A landscape with many valleys, sampled at points; each row gives a point and its height.
From any point a ball rolls to the lowest of the 2 points nearest to it. It stops when none of these is lower. Distance is the straight distance between rows; heights are no part of it.
ragov: [-15   5  17 -19  -3   7   6   9  11  36 -18  18   3  24  -6 -11 -10  -2
  15   2  -9  -8 -17  -2  10   1  11  -7  14  15   0  -6   9  17   4  -4
   3 -15 -14 -14  -8  37   9  -3 -18  12  24  15  -5 -11   1 -20  20  -2
   4  -9  13  -5  -3 -37  22  -2]  h=779
Dulo: [ 15  -9 -20   7   9   8  13  -5   7  -3  11 -16  -4 -26  -8   3  -4  14
  -3  36 -10  39  -1  -2 -12  -4   5 -30  10  -8  -7   7 -16   8 -14 -11
   1   0   6  -4   5 -17  22 -10 -28  -9   6   1   1  11   1   8  11 -18
  24 -12   8   1 -26 -22  13 -12]  h=318
Kofo: [ 12  18  18   9  -5 -20   0  -1  14  -7  -4 -10   1  -6 -28  16 -11   7
 -20  20 -14  19  11  -9 -11  -9  -7   2  -2  -7  -8 -20  -8  15   2  -3
   8   8   5  -8  16  -8  11 -29 -19   0  -5  -8  15 -12  20  -5  10  -9
  35  -1 -34  31 -27 -12   7  -4]  h=385
vamib: [ 10  13   2  11  -3   0   1  -1  11  -2  -2 -10  -1   3 -14   1  -1  18
 -10  23 -11  21   4  -8 -26  -3 -11 -18   2   1  -1   9 -14  15  -6  -7
   8  13  -3 -12  14  -6   4 -13 -11  13  -3  -3  -1 -12  -1   0  -7 -10
   9  21  -4  17 -14 -12   6  -3]  h=666
buni: [ 24   4  12 -10   3   8  15   4 -10   0   7 -11 -29 -18  10 -13 -17   3
  23   7  -5  26  27  -9   4   5   7   3   4   2  -3  -7 -10  -8  -2  16
   8  17  30   6 -16  -3 -10 -12  11  -6   8  14   1  -5  -1 -12  -1 -13
  16 -17   1 -26  -8  14 -12 -48]  h=487
dule: [ 11   0 -12  -1  -1  15  17  -2   6   0  10 -17 -10 -19  -4  -1 -12   2
   3  20 -14  29   2 -10  -8  -5   7 -18  19  -3  -3  -6  -4   6 -11  -1
  -4  10  10  -2   5 -12  13 -16 -22 -11  11   3   2  -4   2  -2  17 -25
  24 -16   4 -13 -20 -20  10 -22]  h=367
pebu: [ -9  13  -3  -8  -7   7  -1   5 -16 -14   3   2   2  11  11   7  -3 -27
   0 -29  18 -23  12   3   7  -5   7  17  -9   0  12 -10  11  -7  14  13
  -3   6   2  -5  -1  -6 -18   9  28  -4  -8  -6  -8  -6   0  -2   9  -2
 -15  11 -15 -24  22  10 -23  -6]  h=603
garo: [-12 -29 -13  10  -3  -1  -4  -5  -9 -16  11  -1   5  -8  16   5  16  -7
  -8 -29   1 -25  -4   3   5   8 -12  14  -4  -9   1   4  11 -20 -15  -3
 -20  -2  -7  27   1  -8 -13  19   2 -17 -10  -7   0   7   5  14 -15   7
 -15  -4  10  -2  18  34  -7  21]  h=296
Gat: [-10  24   4 -11 -12  -2  -7  10 -10  -2  -9   4   8  25   0  -1  -3 -23
  -3 -28  19 -26   0   2  10  -7   9  25   0   3  16 -17  17   1  23  13
  -4   2  -6 -11  -1   4 -11   1  16   5  -2  -2  -2 -12   3  -7  21   1
  -4   5 -26 -22  14  -9  -4   3]  h=590
geni: [-23 -14 -15   1   2   1   7 -12   2 -12   8   6  17   5   9  17  14 -22
  -4 -19   2 -23  -7  10  -4  -8  -6 -11 -27 -10   9  -1  13   9  -3 -16
 -14 -14 -11   1  18   3  -3   8   6   5 -21 -23  -2   3  13  18   2 -11
  -6  12  -7   3   4  -8  -1  25]  h=279
gibap: [ -5  10 -22   1   4   1 -20   1   4  12  -4  -9  16   7 -10  -8   5   9
  -8  19  14  17 -34  10   4   4  12   3  21   6   7  11  -1  -7  10   2
   6 -14 -14 -10 -10 -10  30  11 -20   4  15   4   4   9 -20  10   7   1
   0 -16  10   6 -14 -27  20  24]  h=477
rafu: [ -4  13   8   0  -4  -9 -21  10 -14  -1 -13  12   5  18   3 -10   9   1
  -7 -20  18 -23  -3  14   8   8   0  32  -5   4  12   1   4 -14  21  15
  14  -4  -6  -3 -17  -3  -7  10  24   7  -2   0   0   6 -16   2 -10  24
 -23   6  -7   0  22  24 -15  19]  h=553
Fil: [  4  18  12   3 -11  -2  10  -4  12  -7  -2 -10   2   5 -16  13  -4   6
  -9  11 -13  12  18 -13 -31  -6 -14 -18  -8   0   1   2 -11  23  -5  -9
   6  18   4 -17  26  -1  -7 -19   6  15 -10 -12   0 -21   9   3   4 -20
  13  27 -19  15 -11 -13  -2 -11]  h=651
Lumis: [ 12 -10  -4  14  12 -18  -9  -6  10  -7   5  -9   0 -17 -13   9   9  17
 -11  27   0  19  -2   4  -3   2  -8  -9  -8  -9 -13   6 -15  -3  -9  -8
  13  -4   1   4   6 -17  14  -3 -13  -5  -6  -7  10  13   4  11 -13   9
   8  -2   2  27 -12   8   4   6]  h=695
bami: [  8  19  -5   7  -2  -4 -24  14   5  17 -19  -6   1  12 -16 -18  -1  26
  -6  25   5  17 -24   1   0  12   7  10  32  16   3  10 -12  -9   8  11
  13  -3 -11 -10 -18  -7  23   0 -18   4  22  15   4   4 -27  -5  -7  11
  -3 -10  13  18  -8  -9  16  18]  h=500
zis: [ -3   4   8   5  13 -14  -4 -17  16  -2  -7   1  20   2 -21  13   6   9
 -14  24  -1  11  -2   8 -21  -9 -10 -19 -23  -7 -12   5 -10  21   3 -20
  14 -15  -6 -14  16   5  11  -5  -1  19 -12 -17   7   4  13  18   0  -4
  10  20 -17  38 -21 -21  -1  20]  h=260
Bif: [-14  14 -18 -11   7  12   2  -8  -4  -4   2  -2  21  10   5   7  -3 -25
  -1  -5  19  -8  -4  10  -1 -11  11  -8 -14  -3   9   1   5   6  17   4
   0 -11   2 -23   3  -4   6   6  20  10  -9 -16  -2  -1  -3  13  21 -14
  -6  10  -9 -15  -1 -23  -7   9]  h=132
Veg: [  6  -4  29   2 -11 -15   9   8  13  15 -15  14 -13   6 -14   2  -5  10
   5  -6 -23  -8  11 -12   1   1  -7  10   2   3 -12 -19   4  19 -12  -7
  -5   4  -2   7  13  26  -9 -21 -16  -3   3   9   2 -22  18 -26  -1   7
  24  -1 -11  10  -4   3  10 -14]  h=762
reruk: [ -4  -6   5  -2   3  -2 -12   7 -12  -1  -6  10  -2  -3   7  -8   2  -7
   4 -18  13 -22  -6   8  22   7   6  28  -3   5  -2  -1   8 -20  16  16
   2  -4   1   8 -21   5  -9  16  19 -11   6  11   3  12  -9   1  -7  22
 -19  -6   2  -9  21  27 -19   9]  h=567
fuvim: [ -1 -11  30  -1  -1 -21  11  -2  19  17 -15  20  -1  -1 -17   4  -2   3
   3   1 -18  -7   1  -1   9  -4   0   4  -8  -1 -17 -22   9  18  -5  -9
  -8 -13  -4   3   9  31   2 -18 -21  -1   8   6   4  -8  25 -23  10   6
  28 -14  -9  24 -10 -12  10  -3]  h=753
Fiduk: [ 33   2  16  -5   9  -3   5   6  -8  -3   4  -8 -26 -24   2 -13 -17  16
  22  18  -2  25  18  -5   9   9   4  13   9   2 -12  -3 -19 -18   8  22
  16  15  33  11 -28  -6  -1 -13   7 -10  11  20  11  11  -8  -7 -11   6
  12 -21   1  -4  -6  24 -20 -33]  h=483
kogo: [  7   0 -26   1  18   8   0 -12   3  -1  10 -15  10 -15  -8   1  -1   9
  -3  39   7  34 -16  10  -9  -4  10 -28   3  -3  -6  18 -13   6  -2  -7
  12 -13   3 -14   2 -18  30   2 -11   4   4  -5   3  19 -11  20   7  -8
   7  -4   9   2 -21 -30  10   2]  h=374
dukod: [  8   0   2   1   3   6   0   8   4   8  -4   6 -10   5   5 -15  -1  12
   8   7  -3   4   2  -3  -4   6  -1  -9   9   8   3  12  -5   0  -3   3
   6   6  -1  -2  -6   5  -3   1  -1   7  10  11  -8  -2 -13 -12 -13   6
 -13   7  19  -1   7   3   3  -7]  h=360
dabem: [  6  -2  19  -3  -6  -9  -7  14  -8  -1  -9   8 -10  -3   1  -9  -3  -2
   5 -17   2 -17   3  -3  16   5   4  36   9   7  -3 -14   7 -15  10  20
  -2   6   8  14 -18   6 -10   0  10 -13   5  15   8   1  -4  -9  -4  20
  -2 -12  -9  -8  14  31 -14   1]  h=579
Lofi: [  1 -18 -39   6   5  18   0  -6  -8 -10  21 -21   0 -21  16  -5   7   6
  -5   9   4  16 -13   3   3   4   0 -14  14 -10  -6  17  -4 -20 -15  -5
 -13   0   0  11  -3 -27  10  19  -8 -16   0  -3  -1  23  -9  16  -6  -7
  -4 -11  25 -13  -5  -1   5   9]  h=375
mem: [ -6  10  18  -9   1  12  13  -4   6   8  -3   9  -1  14   0  -1  -5  -2
  12   4  -4   0  18  -5 -17  -3  -3 -23 -13   8   6  12  -2  22  -1  -6
   9   4   1 -15   9  19 -12  -6  18  26   1  -2 -17 -16   0  -9   1  -9
  -7  26   4  -7   2 -14  -3 -16]  h=309
sak: [ -1  14  18  -1  13 -11  -9 -13   8   3 -14  10  19  14 -21   5   3   9
 -10  21   7   1  -1  11 -14  -3  -4  -7 -24  -1  -4   9 -11  16  18 -11
  28 -13 -12 -18   6   9   7  -2  11  31  -8 -12   6   4   1   7  -7   6
  -2  22 -17  34 -10 -20  -2  16]  h=319
Mavu: [-14  14   4   0 -17  -3  -5  10  -1   4 -13   7   8  23   0   0   1  -9
  -9 -24   2 -23  -9  -3   6  -5   0  22   8   3  12 -15  15   4  11   4
 -11   0 -15   0   5   7  -6   0   2   3   2   0   3 -13   3  -5  12   1
  -6   0 -14  -7  12  -9   5  16]  h=578
parif: [-11   7 -18 -12   6  27   2  -1  -7   9   9  -3   4   8  17 -12  -4 -14
   7   0  11   1 -10   1   2  -2  13 -18   9   6   7  11   4  -4   8   4
  -6  -5  -1 -11  -7   0   5  14   4   8  13   5 -14   1 -13  -1  10 -11
 -16   2  21 -22   4 -22   2  -3]  h=274
bez: [-18  22  -6 -20   2  19   4   0  -4  12  -2   7  15  22   4  -3  -7 -20
   7  -3  10  -6  -7   1   4  -6  14 -13   1   9  15   2  12  13  16   4
   1 -10  -3 -21  -4  12   5   3   8  19   6  -3 -10 -11  -9  -3  24 -15
  -8   8   0 -20  -1 -35   1   2]  h=212
vuv: [-10   1  10  12  -6  -8  -9   2  -1   3  -9  19   2  22   3  -1  17  11
  -4 -19  -1 -25  -1   6 -11   9 -17   6 -21   3  14  15   2   5   0 -10
   9  -1 -20   5   6   5 -13   7  15  21 -11 -11  -6 -10  -5   3 -25   9
 -25  23   1  22  19  13  -3  24]  h=150
subop: [-13 -34 -12  14  -8   5   4   0  -3 -13  10 -12   1 -20  12   7   8  -3
 -12 -23 -10 -17  -6  -9  11   4 -10  15  12 -15  -4  -6  12 -22 -21  -2
 -33   2  -7  32  -1  -3  -8  13 -19 -36  -5  -3   7   8  11   9  -6   4
   1 -17   3 -10   8  29   3  14]  h=340
Gil: [ 24 -17  20   2  11 -13  -1   3   0  -4   4   3 -20 -27   1  -5  -7  13
  15  16  -8  14  15  -7  13   7  -1  14   1  -2 -21  -8 -13 -15  -1  12
   8   4  27  15 -18  -1  -1 -16   1 -21   6  18  12  13   3  -9 -13  21
  15 -22  -1  11  -4  31 -15 -23]  h=456
bak: [  4   9  21   2 -20  -5  -6  20 -12  -2 -13   5 -12  15   7 -10  -3   0
   0 -29  -5 -19  12 -15   6   6  -5  37  20   9   1 -11   9 -11   5  17
  -8  17   6  16  -6   3 -22  -7  12  -7   4  14   3 -17  -5 -13  -8  18
  -7   2 -10  -9  22  38 -12  -5]  h=591
Zenu: [ 11  20   6   8  -4 -14 -27  10  -5   5 -15  -2   4  13 -14 -14   4  22
 -10  11  15   3  -9   7   4   8   2  25  14  11   5   5 -10 -11  17  14
  21   0  -3  -7 -17 -11  12   1   2   7   5   6   5   5 -19  -1 -12  20
 -12  -4  -4  15   3  10   1  19]  h=521
dul: [ -2  11  16   6   3   1   2  -1   9   6  -9  15   1  23  -3   0   6  16
   4   1  -4  -8   7   0 -22   6 -12 -18 -17   8   8  23  -9  19  -1 -13
  16   0 -17 -10   9  14 -10   0  17  30   0  -6 -14 -13  -5  -2 -20   3
 -20  34   6  22   6  -3   2   6]  h=238
nif: [ -8 -36  -9   0   9   4   8  -3  11  16  -3   9   3 -18   6  -7   2   8
   8   4  -5   1 -25   1  15   8   2  -6  10   1 -12   8   5  -9 -17 -10
 -15 -18 -10  17 -12  17  12  16 -35 -20  18  16   2  23  -1  -4   0  16
   1 -28  38   2  -1  -6  21  13]  h=207
nez: [-13 -15  19 -10  -1 -12  17  -4  14  12  -7  14   5  -5  -9  13  -3 -17
   4 -11 -12 -14   0   0  11 -10   6   4 -13  -4  -7 -28  22  18  -5 -10
 -16 -14  -3   2  11  28  -5 -13 -19  -2   0   3   4  -8  29 -11  20  -5
  26 -17 -12  -3  -8 -16   8  -4]  h=745
fikev: [ -2  -1 -26  12 -16   9   5   2  -2 -16  17 -27  -3 -11   6   7   3   0
 -22  -7 -12   4  -7 -12  -4  -5  -7   1  23  -8   4  -3   4 -10 -14   1
 -24  16  -3   9  10 -25   2  -3 -21 -21  -5  -8   3  -6   2   7   7 -18
   9  -5  -4  -8  -5   2  11   5]  h=524
nes: [-14  11   1   4 -29   2  -4  18  -5   4 -12   3  -1  25   7  -4   4  -3
 -15 -41 -12 -26  -6 -15   3   1  -9  21  24   5  13 -12  15  -1  -4   3
 -26   9 -15  17  10   5 -16   1 -12  -5   2   4   2 -23   2  -9   3   3
  -5   3  -5 -10  19   9  12  10]  h=564
zepu: [  0 -32   3  -5  17 -14  10 -18   6  -9  13  10   3 -28   0  18   5 -14
   8   9   4  -2   6  14   9  -5   4 -10 -34 -16 -14  -8   3   4  -8 -11
   1 -18   6   6   6   8   4   1   1 -12 -14  -5   4  21  22   6   2   8
   7 -11  -2   5  -5   3 -10  -2]  h=718
deku: [  7 -37  -4   9  -5   1  12  -5  -1 -14  16  -6  -8 -25  13   3   7   3
   4  -3 -20   1  10 -12   5   6  -9   6   3 -14 -12  -2  -3 -17 -25  -4
 -20   8   5  30  -2  -1 -11   0  -9 -31  -7   5   3   8  11   3 -10   7
   6 -14   7  -5   7  39  -6  -5]  h=386
muk: [ -2   9  25 -10 -12   0  10  12  11  26 -19  14  -6  22 -12  -6  -8   7
   8  -6 -16  -4   3 -12  -2  -1   2   0  11  13  -1 -15  10  22  -6  -6
  -1   0  -6  -5   7  32  -9 -14 -13  12  17  15  -4 -24   9 -27   9  -5
  15   1   0  -3  -5 -16  16 -18]  h=770
Babus: [-15 -12  -6  -1   6  -1   4 -14  -3  -8   9  13   7   9  14  12  11 -17
   6 -18   6 -26   5  11  -4  -3  -4 -11 -36  -3   9   8   7   8   1 -13
  -2  -9 -10  -1  13   6 -14   9  24  12 -18 -17  -9   3   6  12  -8  -2
 -20  22  -3   2  15   5 -13  10]  h=325
fuvat: [  1  37  -6 -18 -12  10   2   6 -12  -6   1 -18   5   8  -8   3 -20 -26
  -4  -2  10  10   6  -2  -2 -12  21   9  11   3  12 -19   7   4  16  12
  -2  12  10 -20   2 -12   9  -9   4   0   2  -5   3 -19  -1  -1  32 -28
  15  -9 -27 -29 -13 -25  -4 -18]  h=472
panut: [ -8  11  -4   1 -11  11   5   3  -8 -15   8  -2  -3  13  13  10   0 -19
  -2 -23   4 -13  17  -6 -10  -8  -4  -4  -8  -2  12  -4   4   5  -2   1
  -9  18   4  -3  16  -9 -20   0  24   5 -18 -13 -10 -20   4  -2   3 -14
 -10  23 -10 -16  14   5 -13 -12]  h=619
Lokal: [-15   4   9 -11   4  10  13  -8   5   7  -5  16   8  17   5   6   1 -15
  11 -14  -4 -17   9   5 -11  -6  -2 -19 -24  -1  11   6   8  22   1 -13
  -2  -9  -6 -14  14  21 -13   1  20  23  -8 -10 -14 -11   7   0   7 -11
 -10  27  -4  -3   7 -17  -6   1]  h=353
katap: [-13 -27 -13  -2  11  17   7  -1   1  15   1  14   0  -1  22 -10  10   8
  12 -11  -5  -9 -19   2   3   8  -1 -18   2   6   0  23   5  -4 -17 -13
 -11 -16 -16  14  -8  18   1  23 -15  -2  14  11 -10  17  -8  -4 -11  15
 -22  -8  47  -3  10  -1  16  18]  h=110
bel: [  3 -26 -23   4  10   8   6  -7  -5 -10  17 -14  -1 -33  12   1  -1  -7
   0   8   3   8 -10   7  15   1   8  -4   9 -12 -10  -1   3 -22  -6   2
 -17  -2   6  17 -10 -10   9  16 -11 -30   3   5   7  25   1  12   7   2
   5 -26  13 -15  -4   7   1  -1]  h=326
vit: [-11   6 -28   0  15   6  -6 -14   5   5   2 -10  28   1  -7   5   7  -2
 -13  23   7  19 -27  10 -11  -5   7 -27   0  -3   2  18  -1  12   5  -9
   6 -21  -6 -18  10  -8  29   4  -5  13  -5 -18   3  13  -9  27  10 -13
   0   9   0  10 -20 -38  10  23]  h=418
Mari: [-21  -9  -1 -13  -4  11   7   4   8  21 -10  11   8   8   6  -7  -6 -11
   9 -13  -6 -15 -22  -2  15  -4   7  -3  13   6   3  -7  16   8  -1  -3
 -19 -15 -13  -1  -3  22   5   8 -26  -6  17  13  -2  -1   4  -8  22  -3
   3 -18  19 -13   0 -27  19  11]  h=786
musol: [ -6  11 -28  -4  15  -1 -19 -10  -7   3   3  -6  20   2  -4   2  10  -6
  -9  16  22  14 -30  20  10  -2  16  -7   2   1   2  12   3  -8  15   3
  12 -19  -7 -13  -5 -12  29  17   5   8  -1  -9   4  20 -16  23   6   0
  -8  -6  -1  -1 -11 -24   9  23]  h=452
penu: [-11  -9 -47   5  14  24   0 -12 -17 -15  26 -16   9  -6  24  -1  13  -8
  -7  -4  17  10 -14  11  -6   0   5 -29   0  -8   1  25  -2 -12  -6  -8
 -11  -7  -2   1   1 -27   8  26  10   0 -11 -17 -11  19 -12  21  -2 -12
 -19   5  25 -13   0 -12   2  13]  h=419
ked: [-11 -12  -2   4   4   6  -7   6  -5  15  -8  18  -1  10  17 -12  12  10
   7 -18   0 -18 -18   4   7  14  -5   3   2   9   4  19   5 -12  -6  -6
  -4 -10 -16  14 -13  13  -3  18  -3   4  14   8  -7   6 -15  -3 -20  21
 -28   0  32   6  16  15   9  21]  h=189
Nolo: [ 20 -25  12  11  -1  -7   9   1  -1  -9   7  -1 -24 -21  10   0  -1  12
  13   4 -15   8  19 -16   4  10 -12  10   4  -7 -14  -1 -14 -16 -18   9
  -1  16  18  25  -7  -3 -13 -12   3 -23  -3  11   8   4   7  -5 -16  11
   7 -15   2   4   5  46 -13 -20]  h=424
Badog: [ -1 -20  15 -12  15 -11   8 -14   3  -1   5  17   3 -19  -4  13  -2 -21
  15   1   9 -10   8  13  14  -7   9  -1 -33  -8  -8 -15   7   5   7  -2
   4 -14   8  -4  -2  15  -2  -2  12  -2  -9  -1   1  10  17  -1  10   2
   9  -5 -11  -6  -5  -1 -12 -12]  h=727
gaban: [ 23  10  27  -3  16 -14  -7   1   5   5  -7   9 -10  -2 -14  -7 -11  17
  14  27   6  17  11   5   0   6  -1   1  -7   7 -10   7 -19   3  11   7
  32   2  16 -12 -17   7   1 -11   7  14   8  12  -1   5  -9 -12 -16  22
  -2   4   1  18  -5   6 -10 -19]  h=355
beru: [ -8  -7  12  11 -13  -9  -4   7  -5  -5  -8  13  -7  15   7  -1  12   3
  -3 -26  -6 -29   7  -3  -4   7 -17  17  -9   2  10   1   5  -1  -5   0
  -2   8  -8  11   8   4 -21   1  15   7  -9  -4  -4  -8   2  -2 -23  12
 -19  18  -3  11  25  33 -10   9]  h=57
pab: [  6  -6  -7   6  12   7   2  -6   6   3   2   3  -5  -4   4  -6   6  16
   8  20   0  14   6   5 -12   4  -3 -24  -7   2   0  22 -13   1  -5  -9
  12   0   0  -3   0  -3   0   4   5  12  -1   1  -9   9 -10   3 -15   2
 -13  13  19   7   3   1   1  -6]  h=397
per: [  7  30  18  -2  -7 -13 -23  15 -10   8 -19   6  -1  30  -8 -18  -1  18
  -4   1  16  -7   0   7   2   7   0  26  11  17  12   6  -6  -4  22  16
  23   1  -8 -14 -18   2  -1  -2  16  16   9   8  -1  -4 -21 -10 -10  18
 -18   8  -7   6  12   8  -3  11]  h=536
riner: [ -9 -21 -10  12   4  -4 -12   0  -6   2   1   9   6  -4   9  -8  21  10
  -3 -15   0 -16 -15   6   9  12 -10   8  -5  -2   0  11   7 -17 -10  -4
  -5 -10 -10  20  -5  -1  -2  20  -1  -6  -2  -2  -1  14  -8  12 -23  18
 -19  -5  22  12  13  26   4  29]  h=245
sifo: [  9  13  28  -7  15 -19 -10  -7   5   2 -10  15   3   6 -17   2  -2   8
   4  13  16  -2  10  13   1  -1   0   0 -27   4  -6   6 -12  10  19   0
  34  -5   0 -19  -7  10  -2  -3  20  24  -6   0  -2   7  -4  -1 -11  15
 -10  17 -13  21   3  -2 -15  -1]  h=368
fel: [  6   1 -14  21   2  -6 -10  -4  10  -1  -1 -11   8  -2 -14   3  13  29
 -17  23  -4  23 -10   1 -23   8 -11 -17   0  -1  -2  19 -15   5 -11 -13
  11   0 -11  -2   9 -15  16   0 -16   8  -4 -11   3   2  -3  12 -16  -4
   3  13   8  32 -16  -8  14  14]  h=681
vob: [ -1   2 -16   8   6  11  -5  -8  -8  -9  11  -4   2   5   9   1   6   5
   2   6   6   5   7   6 -16   2  -3 -24 -12   0   7  24 -10   0  -2  -4
   9   6  -2  -8   5 -15  -3   9  21  17 -15 -15 -10   5 -11  10 -15  -5
 -21  23  10   3   5   2  -5   0]  h=432
fened: [ -8   3 -10  14 -26  -1   0   9  -4 -12   5 -11   1  11   5   6   8   0
 -22 -28 -12 -14  -1 -14  -4   0 -12  15  20  -5   8  -7  11  -6 -11  -2
 -24  16 -10  13  15 -14 -13   1 -13 -13  -8  -9   4 -19   4   3  -1  -9
   1   6  -8  -2  11  18   9  11]  h=547
Vup: [ -3  16   3  -4 -14  -1   7   0   3 -10   4  -5  -1   6  -3  13  -4 -13
  -6 -13  -3  -6  18  -7 -12  -9  -6  -3  -7  -2   8 -14   4  16  -1  -3
  -2  14   4  -6  19  -2 -15 -13  11   7 -16 -12  -2 -20  12  -2  11 -17
  10  20 -24  -6   2  -3  -8 -14]  h=633
givi: [ 24  19  36  -5   5 -19  -5   2   3  -4  -4  -1 -16  -5 -18  -1 -16  11
   8  18  10  16  25  -2  -4   1  -3  10  -9   8  -9  -6 -18   4  12  12
  29  11  23 -14  -9  -2  -6 -22   9  10  -3   6   4  -1   0 -15  -9  10
  11   4 -21  17  -8  10 -17 -25]  h=310
Galep: [ 17   2 -19   9 -10  13   7   3  -8 -18  17 -24 -12 -15  10  -2  -6   2
  -7   5  -5  16  12 -11  -8  -2  -8  -4  17  -6   3   1 -13 -13  -8   8
  -9  25  13   8  -1 -30  -2  -2   1 -14  -4  -1  -1  -3  -5   5  -4 -15
   3  -2   0 -17   0  15  -4 -15]  h=494
petad: [  5 -10  15  10  -6 -20  -6   3   2 -10  -1   4  -5   0  -5   8   7   2
  -4  -7  -3 -13   9   0  -3   3 -16  13 -12  -4  -3  -9  -2  -3  -7   1
   4   9   2   8   5  -5 -10  -9   8  -3 -17  -5   6  -2   9   1 -16  11
  -2   6 -13  19  10  31 -12   2]  h=162
Detov: [-21   1 -13 -16  -5  19   2   1  -4  11   0  -2   8   1  11  -5  -9 -27
   0 -21   6 -13 -22  -3  20  -6  16   8  20   4   4 -12  23  -7   7   7
 -25  -7  -6   0  -9   9   5  16 -16 -15  18   8  -1   0   1  -5  27  -7
   0 -21  11 -28   5 -24  11   7]  h=792
radem: [-11  -8  16 -23  13  -3   9  -8   7  14  -5  16   7  -7  -3   9  -8 -23
  18  -5   2 -11   5   8  18  -7  15  -1 -25  -1  -2 -18  19  13   6  -2
   0 -17   4 -12  -4  28  -3  -2   7   8   2   2  -6  -1  16  -8  21  -7
  14  -9  -9 -20  -6 -16  -6 -14]  h=735
Teko: [  7  36 -12 -12 -17  18  -6  15 -13   3   2 -22  -4  11  -3 -12 -19 -13
  -1   2   6  19  -3  -7   3  -8  18  12  35  11  14 -11   1  -6  11  16
  -5  17   7 -11  -8 -17   9  -3  -6  -3  23  12  -4 -12 -15  -7  26 -21
   7 -14  -4 -27  -7 -20   5 -16]  h=442
petud: [ 13  16  -7  -7 -10  16   6  12  -3   5   4 -14 -14   2  -2 -13 -15   1
   8  12  -7  24   5 -12  -5   0   9  -5  30   9   6  -3  -3   0  -3   9
  -3  20  11  -5  -1  -9   4  -8 -10  -4  17  13  -7 -13 -11 -12  12 -19
  11  -9   8 -18  -8 -14   8 -26]  h=410
Tupu: [  6 -34  -6   8  15 -18   3 -16   9 -10  13   2   0 -30   0  16  11   7
   1  20  -3  12   2  11   3   1  -4 -15 -24 -16 -17   5  -8  -2 -18 -15
   3 -15   4  10   7  -1   9   5 -11 -15 -10  -4   6  26  16  12 -10  12
   8  -6   8  15  -7  10   1   1]  h=707
Mogas: [-12  -4 -20  -3   7  -2  -2 -12  -4 -15   9  -5  16  -6   0  15   3 -22
  -7  -8  14 -12  -7  14   9 -10   6   1 -19 -12   6  -6   8  -3  10  -1
  -6 -10  -3  -4   7 -13   5  10  13  -5 -18 -16   4   9   5  21   8  -7
  -3   3 -13  -8  -1  -6  -5  17]  h=216
kule: [ 17  17  20  -5 -20  -3   3  20  -7   0  -4  -2 -27   9   4  -8  -9   4
  10 -19 -14  -3  23 -22   0   4  -1  24  24  11   0 -15   1  -3  -5  14
  -4  22  16  13   3   7 -25 -19   7  -8   4  18   1 -24   0 -22  -1   2
   8  -1  -9 -16   8  28  -4 -31]  h=607
bugu: [ 16   8  -1  -2 -11  17  18   6 -11  -9  11 -17 -25 -14  13  -2 -15  -4
   9  -4 -10  17  27 -15  -1  -2   3   2  13  -2   1  -9  -4  -7 -12  10
  -5  26  21  12   0 -15 -14  -7   7 -15   1   7  -1 -14   6  -7   5 -20
  17 -11  -1 -32  -4  16 -10 -44]  h=457
fami: [ -1   6 -39   3  11  20  -2 -12 -17 -14  21 -14   7   0  14   2   8  -7
  -3   6  18  14   2  10 -12  -1   3 -30  -7  -2   2  23 -11  -6   3  -2
   4   1   7  -9   3 -30   7  17  26  12 -19 -20  -8  13 -14  19  -5 -14
 -19  19   9 -12  -3 -12  -6   1]  h=455
tuv: [  3  -3  16  11  -1 -28  -2  -7  17  -6 -10   1  11  -1 -21  17   2  10
 -22  12 -14  -1   2   1  -9  -7 -15   1 -18 -14 -14 -13  -5  16  -1 -15
   0  -8  -9  -1  18   3   8 -15 -18   5  -8 -16  14  -2  25   2   1  -1
  22   1 -25  41 -19 -12   7  13]  h=332
Rap: [  0 -35 -10   3   9  -1   7  -3   8   3   5  -3  -1 -34   1   2   0   0
   0   8  -6   3 -18  -1  19   1   7   3  14 -11 -15  -8   4 -15 -12  -4
 -21 -12   1  21  -9   3  12   7 -34 -34  11  10  10  20   7   2   7   9
  15 -36  13  -3 -10   1  13   9]  h=272
Vov: [ 16  11  32   6  -8 -27 -10   5   5  -7  -7   1 -16   2 -17   6  -6  10
  -2   2  -5   3  21  -7  -3   0 -14  23  -5   1  -7 -16 -10   2   5   8
  13  13  14   2   1  -2  -8 -24   5  -3  -9   4  10 -11   8 -12 -12  14
  15   1 -26  26   0  26  -9 -10]  h=247
ruge: [  1   1  -9  -6   8  16   0   3  -4   7   2   2  -4  -3  14 -13  -3  -1
  11   5   7   3  -6   4  12   3  11  -4  12   5   2   8  -2 -12   7  10
   2   1   3  -1 -16   2   1  13   3  -2  11  11  -4   8 -13  -4  -1   5
 -16  -7  21 -19   5  -3  -3  -7]  h=320

Where does a ball stop that starts at each point below?
vob => Bif
Gil => katap
bami => Dulo
muk => bugu
Lumis => bugu
fami => katap
Lokal => beru
bak => Dulo
panut => bugu
gaban => beru

Call two points neighbours if one is among the 2 nearest of the other. Go from one point of each pair to the other, from neighbour to neighbour, staying as low as possible. Name the highest point that can't be avoided.
katap and beru => fami
bugu and Bif => buni
zis and Bif => sifo
Bif and beru => Lokal
